The views of a scene show one set of named points, each view turned or mirrored, and shifted as a whole, with a little noise and some points left out.

Scene 1
View 1
q_881: [-17   7  -3  11  -7  11   0  10   9   0   8  26  -6  21 -12 -24  -8  -2
  16  -1]
q_449: [ -5  -1  20  10   8  -1   9  26 -19  10   5  13  15  -9  12   6  -3   4
  14   0]
q_223: [  7  15  30  29   6 -13  -2 -11 -13  33  21 -11  17  -3  18  15  11 -10
   6  -8]
q_371: [-11   7   5   9   0  10   4  10   1  -5   3  24   3  21  -8 -22  -3  -1
  14  -5]
q_972: [-4 13 19 19  5 -8  2  0 -9 23 14  1  5  2  9  3  1 -6  7 -4]
q_452: [-11  -1  10   7   5   1   9  25 -12   7   3  18   3   0   5  -3  -8   4
  14   2]
q_768: [-18   9   3   6   2  -8   9  13  -9  23  12   7 -19   2   8  -1 -16   0
   3   9]
q_248: [  2  14  29   2  24 -14  28  15 -34  17   0   0  -2   1  16   6   0   1
  -7  -1]
q_602: [  6  16  33  16  17 -17  13   1 -28  29  12 -10  10  -5  19  15   7  -7
  -2  -5]
q_427: [-13   5   5  13  -1  -3   2  10  -5  18  12  12  -7   3   5  -3  -9   0
  11   3]
q_220: [-24   8  -8   8  -6  -6   1   7   1  25  17  10 -29   7   3  -7 -18  -2
   4  11]
q_314: [-14  11   0   6  -1   9   8   8   2  -4   3  23  -9  26 -11 -27  -7  -1
   9  -4]
q_345: [-14   6   4   9  -1   1   5  15  -4   9   8  16  -6   9   1 -11  -9   0
  11   2]
View 2
q_427: [ 20  10 -21  -8  14   5 -12  -6 -11  14  -8   7   9  -7   6   3  19  12
  11   2]
q_223: [ 15   7  -7   0 -16   3 -17 -37   6   1 -30 -12   9   3   9  -3   5  -9
   7  22]
q_768: [ 19  14 -26  -3  12   5 -12  -7 -10   4   0  17  18  -8  10  15  22   9
  12  -7]
q_881: [ 36   7 -22 -14  35   5  -5   9 -15  36  -8   3  -9  -8   5  -1  26  17
   4  -7]
q_345: [ 24  11 -20 -12  20   6  -4  -1 -11  20  -9   8   8  -3   9   3  20  17
  11  -3]
q_371: [ 35  11 -19 -17  29   6   3   6  -8  35 -15   1  -5   1  10  -5  21  21
   5  -7]
q_452: [ 15  12 -20 -17  13  11   2  -2 -10  15 -13   8  14  -1  11   1  14  26
  18  -1]
q_248: [ 20  23 -17  -8  -9   9   7 -19   9  -5 -20  10  32  22  27  14  11  13
  14  -7]
q_449: [  7  13 -15 -19   2  13   5  -9  -5  10 -20   5  20   6  13  -2   6  26
  24   7]
q_220: [ 22  11 -29   2  23   1 -22  -1 -18   8   8  17  11 -17   5  15  29   6
   6  -7]
q_314: [ 41  13 -23 -12  34   3   0   8 -10  35  -8   5  -4   1   9   1  25  16
   3 -12]
q_972: [ 20  10 -15  -6   2   4 -10 -20  -2   8 -17  -1   8   0  10   3  12   2
   9   8]
View 3
q_345: [ -5  -8   2   9  -5  11  10 -16  15  -2   0   3  16   4   8  -1  -2   7
  -2  -9]
q_248: [ 30   5  -4 -20   1  -2  14 -13  12  23  15 -12  25  -7   7  11   9  16
 -17 -21]
q_223: [ -9   2 -24 -41  14   6  28 -23  17  21  22   0  19   8  30  -3 -16  21
  -9 -19]
q_972: [ -6  -2 -11 -17   7   8  19 -19  15  12  11   0  16   7  20  -1  -7  15
  -8 -15]
q_768: [  7  -1  -3   3   0   9   9 -17   4  -1  12  13  15  13  11   4  12   3
  -8 -11]
q_602: [ 16   5 -15 -29   6   1  19 -18  10  20  22  -2  24   3  18   6  -3  13
 -14 -20]
q_449: [ 17  -4  -8 -14 -10   2  13 -18  15  12  14  -8  30  -7  13   8 -15   9
  -9 -14]
q_427: [ -5  -5  -5   3  -3  13  12 -18  11  -2   7   7  17  10  13   0  -2   5
  -3 -10]
q_314: [-16 -13  12  22  -1  14  12 -10  22  -3 -18  -5   9   0  -2  -6   6  15
  -1 -10]
q_881: [-24 -15   7  23  -4  17  10 -13  21  -9 -15   0  10   3   4  -7  -2  10
   3  -6]
q_220: [ -7  -1  -2  12   1  15  10 -19   3  -8   8  21   7  21  12   3  17   1
  -2  -8]
q_371: [-16 -15   8  16  -5  12  11 -12  26  -1 -17  -8  14  -4   3  -5  -6  13
   0 -10]
q_452: [  7  -9  -1   5 -15   7   9 -17  16   0   5  -3  26  -4   9   6 -11   4
  -3 -11]
View 4
q_449: [ 11  24  -9   6 -31   2  -5 -10  12  13  -3  -4  17   7 -11   2   4   5
 -13  18]
q_345: [ 12   4  -7  -5 -19   6  -9  -5  15  -5 -10  14   5  15   6  18   2   9
 -18  19]
q_602: [ 10  23  -8  -7 -18   2  15 -10   5  31   1   2   3  10 -13  -5  -8  -9
  -1   3]
q_223: [ -7  14   1 -11 -24  -8  11  -7  13  26  11  11   9  15 -14  -5 -32 -21
   1   3]
q_768: [ 26   4 -10 -12  -9   3   5  -1  13   9  -5  17  -2  10   0  12  15   2
 -15  13]
q_248: [ 18  35 -12  -4 -17  14  19 -19  -8  34  -7 -10  -7   6 -11  -5   4   1
   0   1]
q_427: [ 14   2  -7  -8 -19  -2  -4  -2  19   3  -3  15   7  13   0  13   3   2
 -17  18]
q_314: [  3  -2  -9  -7 -17  11 -15  -7  12 -19 -15  16  -6  20  19  27  -3  18
 -21  24]
q_371: [  0   3  -8  -2 -24   9 -20 -10  14 -18 -14  11   3  18  14  24  -7  17
 -20  25]
q_452: [ 14  14  -9   1 -26   5 -10  -6  14   3  -7   5  13   9  -3  10  10  11
 -17  19]
q_972: [  4   9  -3 -10 -19  -2   2  -6  12  14   1  14   5  15  -6   6 -14  -7
  -7  10]

Which points are out of place in each view (at most two, in the order of its rows)? Write - if all are in place.
view 1 | q_602
view 2 | -
view 3 | q_449
view 4 | q_248

Scene 2
View 1
q_451: [ -5 -29  -5 -15 -17 -21  18  16   7   6  12  -7   4 -11  -6 -24   2   8
 -28  -3]
q_70: [  6 -20   3   7   0 -14  -2   0  -8   1  14   6   1  14 -13   1  13  -3
   6  -2]
q_43: [  8  -6 -20  -3  13  -4  15   8   1   8  21  -7  -6  -1 -12  -2  13   2
  -3   9]
q_678: [  7 -20   0   7   1 -15  -1   1  -8   0  13   5   0  12 -12   1  13  -1
   4  -1]
q_412: [  1 -19 -11 -16  -9 -12  21   9   9   8  19 -12   5 -13 -13 -19   9   5
 -24  -2]
q_190: [ 23 -14  18  -4  -8   1   2 -29   5   6  28  -2  24   5 -42   0  33 -18
   5 -20]
q_733: [ -3  -2  -1  -7   4  -2  12   6   6  17  34  -6   7  -5 -15 -18  13  -5
  -6 -12]
q_316: [  8 -15 -27 -14   4 -10  27  11   9   6  14 -16  -3 -13 -11 -10   8   8
 -22  13]
q_656: [ 29 -24 -22  -5   5 -10  17 -10   2  -6   3  -8  -2   0 -21  12  19   4
  -8  17]
q_435: [  8 -24  -3  -7 -10 -14  11   0   3   3  14  -4   6  -1 -17 -10  13   1
 -11  -3]
q_604: [  7 -21  12  -8 -13  -8   6  -8   6   6  22  -4  16  -1 -26 -12  18  -8
  -8 -15]
q_272: [ -2 -15   8 -10 -11  -7  11   2   7  13  28  -6  15  -6 -21 -22  15  -5
 -13 -18]
q_122: [  0 -20  -8   3   2 -18   5  11  -8   2  11   3  -6   8  -4  -5   6   5
  -2   5]
q_593: [ 10  -7  -9   5  13  -4   5   0  -4   5  23   0  -3   9 -14   2  16  -4
   9   3]
View 2
q_316: [ -4 -11  -4  -6  18 -10  -4   0  -7 -10 -19 -18   3  25  24 -14  17   4
   9  -8]
q_272: [  7  -2   1  16 -12 -23 -20 -11  -1   9  -2  -9  -9  13   0 -15  12   0
  -5  -4]
q_678: [ -2  -9   1  15   1 -11 -14 -22   6  -1  -8 -10  31   1   1   8   0   6
  -4  -3]
q_43: [ -3  -1  -3   2  13  -2 -19  -3  -4 -11 -21 -18  18   8  17  -9   5  -1
   1   0]
q_190: [  1 -14   5  44  -7 -12 -22 -23  -2  20  -1 -21 -13 -20  -7   5  12  -3
 -11  19]
q_733: [  7   7  -2  10  -8 -13 -29  -4  -3  -1  -8 -12   0  10   5 -20   6  -4
  -7  -2]
q_435: [ -1 -12   0  12   0 -19  -7 -15   1   4  -6 -12   7  15   6  -3  13   6
   0  -6]
q_593: [ -3  -2  -1  14   7  -1 -23 -13   0  -7 -15 -16  26  -6   9   1  -1  -1
  -4   5]
q_122: [ -2  -6  -1   3   4 -12 -12 -16   4  -8 -10  -7  33  13   8   1  -1   8
   0 -10]
q_451: [  1 -11  -1   1   0 -26   0 -11   0   0  -4  -6   4  32  10 -13  16  10
   5 -18]
q_656: [-11 -26  -1  12  27  -2   2 -14  -3  -4 -20 -24  14   3  19   9  14   8
   8   5]
q_604: [  5  -8   2  21 -10 -22 -15 -18   1  10   0 -10  -3   9  -2  -6  11   3
  -6  -3]
View 3
q_678: [-13 -20 -16  -3   3  -7  -3  -4  11   7  -6 -11  10   2 -12   3  15  -5
  11   1]
q_43: [ -5 -15 -21 -13   0   9   1 -10   4   8  -5   5  14  -9   3   3   3  11
   5 -18]
q_593: [ -7 -15 -21  -9   2   6   1  -5  12   0  -3  -1  21  -8  -8   2   7   0
   9  -3]
q_272: [  8 -10   5   3  15 -14 -16 -19   2   3  -2  -3  16  -7  11   3  23  -1
 -15 -11]
q_122: [ -9 -23 -15  -5   0   0   0  -3   4  12 -10 -10  -3   3  -4   5  13   6
  11  -8]
q_656: [-34 -21 -26 -23  -4 -14   0 -17   3  17  -6  13  22  -3   0  -1   5  -2
  12 -25]
q_412: [ -1 -15  -3  -7   7 -12 -11 -21  -8  17  -7   3   2  -2  18   4  16  12
 -11 -30]
q_733: [ 14  -9  -3   0  12   3 -10 -13   3   0  -2  -1  16 -11   9   4  13   6
 -11 -11]
q_70: [-11 -19 -13  -4   3  -8  -4  -2  11   4  -5 -11  12   2 -12   3  17  -7
  11   4]
q_604: [ -4 -12   2   0  13 -23 -15 -19   7   3  -1  -2  23  -6   3   0  24 -10
 -11  -5]
q_316: [ -9 -17 -15 -16   0  -2  -3 -19  -8  20  -7  11   4  -4  18   4   6  16
  -2 -37]
q_451: [ -5 -20   0  -4   7 -18 -12 -18  -9  20  -9  -5  -6   5  15   4  20  10
  -6 -27]
View 4
q_316: [-17   8 -25   3 -29 -10  -5  11  -4  -6  -2 -11  11  -4  -9  21   6  12
   0  -8]
q_733: [  3   6 -11  14 -25   5 -18  -1  -7   3  -9  -8  -1  -3  -1  -3  -2  -9
   4  14]
q_678: [  8   9  -8   7  -5   7  -8  22  -3 -20   1   8  10 -13  20  -5   5   3
  -3   7]
q_435: [-10   4 -12   5 -14   2  -6  12  -3  -9   1  -1  12  -7   4 -12  13   2
  -2   2]
q_412: [-19   4 -19   8 -26  -9  -9   4  -7   1   1 -11   9  -2 -11  -2  10   5
   2  -4]
q_190: [  0  -8  -1  -4 -13  40   3  -5   9  -8 -17   6  17  -7  11 -21  15 -23
 -16  26]
q_122: [  5  13 -12  11 -10  -6 -12  25  -8 -18   5   3   6 -13  14   1   3  12
   3  -1]
q_593: [ 13   9 -11   7 -14  13  -8  15  -2 -18  -8   5   6 -12  17  13  -2  -1
  -4  11]
q_656: [-13   2 -18 -10 -18   9   8  21   8 -25  -4   4  22 -12   9  22  13  12
 -14  -6]
q_70: [ 11   9  -6   7  -5   9  -8  21  -3 -20   1  10   9 -14  21  -8   5   4
  -3   8]
q_451: [-21   7 -17   9 -18 -14 -10  11  -8  -1   7  -9  11  -5  -6 -11  13  11
   5  -6]
q_604: [ -8  -2  -5   5 -16  16  -6   1   0  -3  -6   0  12  -5   4 -24  13 -10
  -5  14]
q_43: [  4  10 -18   7 -24   2 -10  13  -4 -13  -7  -3   5  -8   5  24  -2   5
  -2   2]
q_272: [-12  -1 -10   7 -24   7 -10  -5  -4   6  -7  -9   7  -1  -7 -16  11 -10
  -1  11]

Which points are out of place in each view (at most two, in the order of its rows)? Write - if all are in place.
view 1 | q_451
view 2 | q_604
view 3 | -
view 4 | q_272
